Each row is a point on a landscape with many peaks, with its height.
A climber steps from a point to the highest of its 4 nearest points, and stops where none of them is higher. Distance is the straight distance between rows; heights are no part of it.
Tof (h 47.8): [-11   4 -12  -1  14 -15  -1 -17 -16 -26  12 -10 -11   0  -3 -16]
Demig (h 62.4): [ -3  -4  36  13  -4  23   2  35  36   9   9  19 -10   2 -25   4]
buvis (h 66.8): [ -3   1 -11  -8   9 -20  -7 -19 -16 -16  -3  -2  -1  -1  16  -7]
folin (h 3.3): [-13  13 -64  13  21 -53  21 -62   2 -14  37 -27  -2  14  19   3]
kizud (h 52.7): [ -4  -5  25   5  -2  18   5  24  22  -2  -2   9 -12  -2 -24  -2]
pup (h 29.0): [-17  22 -26   5  19 -14   0 -25 -14 -31  54 -21 -19  -5 -15 -12]
kema (h 42.1): [ -2   9 -12 -14  -8  -9 -24 -17 -13  14 -21 -17  13   1  31   4]
Dul (h 39.9): [ 20  -9   5  -9 -27  22  -6  14   1  36 -42  12  24  -3  13  18]
Gop (h 32.5): [-11  33   5  -7  26   6  -2  11  19 -27  39  14 -26 -12 -16   0]
Dur (h 53.9): [ -3  10 -22  -6   8 -21 -19 -31 -15   4  -8 -15  10   2  29   1]
maban (h 30.6): [-17  19 -43   9  15 -27   5 -36 -14 -34  63 -30 -21   5 -14  -8]
mevi (h 27.2): [ 11 -20  19  -5 -10  12  12  19   7  14 -29  24   8   1   0   5]
dazo (h 45.1): [-11  13 -45   8  19 -37  -4 -51 -11   1  16 -26   6   8  25   2]
sevo (h 64.9): [-12  35  -7  -7  24   2  -7  -6   3 -33  51  -2 -25 -13 -19  -4]
mos (h 13.9): [  5   0  -5 -15 -20   4 -17  -3  -7  20 -36  -6  14  -1  21   6]
sonen (h 34.8): [-11   4 -43  10  21 -37  10 -44 -17 -26  36 -23  -7   9   7  -9]
Rik (h 21.3): [ -3 -12   6  -9  -2  -2   1   3  -4 -11 -18   9  -3  -6   0  -4]
ruga (h 42.5): [  5 -24  30   6  -9  19  16  29  18  12 -17  19   5   5 -15  -2]
ruru (h 58.4): [ -4   7 -16  -9   9 -24 -11 -28 -19  -5  -4  -9   3  -1  22   0]
kek (h 43.1): [ 30 -16   0   6 -51  33  -3  29 -15  44 -61 -17  30   8  20   6]
Rida (h 39.6): [ 19 -11   0  -6 -42  26  -9  17  -7  38 -51 -11  24   1  19  12]
bomeg (h 53.6): [ -4  -2  -8  -5   8 -13  -2 -15 -15 -21  -1  -4  -5  -3   7  -8]
vup (h 55.8): [ 19 -32  43  13  -9  24  17  42  14  32 -18  24  18  14  -9   4]
Lubim (h 46.6): [ 33 -15  19   1 -25  30   5  33   0  53 -43  11  33  -1  11  23]
timog (h 49.3): [ 28 -29  36   7 -10  21  15  39   7  42 -27  28  28  10   4  11]
Liguf (h 36.0): [-13  19   3  -3  10   4  -3   2   1 -23  24  -6 -22 -13 -19  -8]
Tiri (h 52.3): [ 10 -24  48  20 -11  25   9  41  24  24  -3  19   8  12 -22  -2]
faf (h 41.5): [ -8  -6  19   0  -3  10   4  16  10  -9  -6   7 -12  -3 -21  -6]
difa (h 31.5): [-16   5 -47  12  18 -35  13 -43 -14 -31  52 -29 -17  14  -2 -10]
padok (h 14.3): [  3  -5   1 -14  -5  -5  -8  -2  -7   5 -27  11   5  -4  14   5]
pedum (h 57.3): [ -5   6  25   6   2  19   0  29  32  -3  13  18 -19  -2 -24   6]
nibi (h 49.2): [-11  18  18   0  10  13  -1  23  29 -11  21  13 -23  -9 -22   1]
naki (h 66.2): [ 16 -12   8 -12 -18  15  -3  13   3  26 -36  14  18  -3  14  16]
muz (h 19.3): [  9 -11   8 -11 -10   4  -1   7  -1  14 -32  18  12  -5  10   8]
Sal (h 62.2): [  1 -15  16  -6  -7   7   7  14   4  -2 -21  14   1  -5  -6  -4]
soro (h 49.4): [ -1   0  -5 -11   4 -14 -11 -14 -13 -10 -12   4   1  -3  15  -1]
nifol (h 67.7): [-15   9  11  -1   4   8  -2  10   8 -19  11   1 -17 -11 -19  -8]
raked (h 40.0): [ -9   1 -23   6  16 -28  -1 -34 -23 -25  23 -15  -9   3   5 -11]
tir (h 51.7): [ -4 -12  27   6  -8  18  10  23  19   3  -8  13  -5   0 -22  -4]
kifa (h 38.7): [ 22 -18  16  -8 -14  19   6  22   3  30 -37  22  20   0   7  14]
fitu (h 29.4): [-12  40 -23 -13  33  -6   1 -14   1 -38  73   3 -24 -11 -15  -1]
zukig (h 47.1): [ 13 -24  57  26 -11  28   5  47  28  31   4  20  11  14 -21   2]
totin (h 28.6): [-10   9 -53  10  22 -45   6 -59  -9 -11  28 -23   2  11  19   0]
sebe (h 53.3): [ -5  11 -26  -3  10 -25 -17 -36 -15   6   0 -21  10   3  31   0]
Dulu (h 35.9): [-10  -4  10  -3   1   3   0   4  -1 -19  -2   1 -12  -6 -14 -11]
Leta (h 31.4): [-12  21 -11   1  14  -6  -4 -11  -8 -29  37 -16 -21  -9 -16  -9]
vuful (h 45.2): [ 28  -9   9   3 -39  33  -6  27  -5  48 -52  -8  31   2  13  13]
Lugit (h 37.5): [-11   7  -1  -2   9  -7  -3  -9 -13 -26  13  -9 -15  -7 -11 -17]

For each start below, name the point where the climber stops.
maban: buvis
vuful: vup
kek: vup
sonen: buvis
sebe: buvis
difa: buvis

Call two points neighbours if one is among the 4 nearest of the other. Go from one point of each pair to the other, from neighbour to neighbour, staying as high as possible. Name the lowest point that can't be avoided.
sevo / Sal: Liguf
naki / vup: Dul
nifol / Demig: nibi
Demig / vup: Tiri
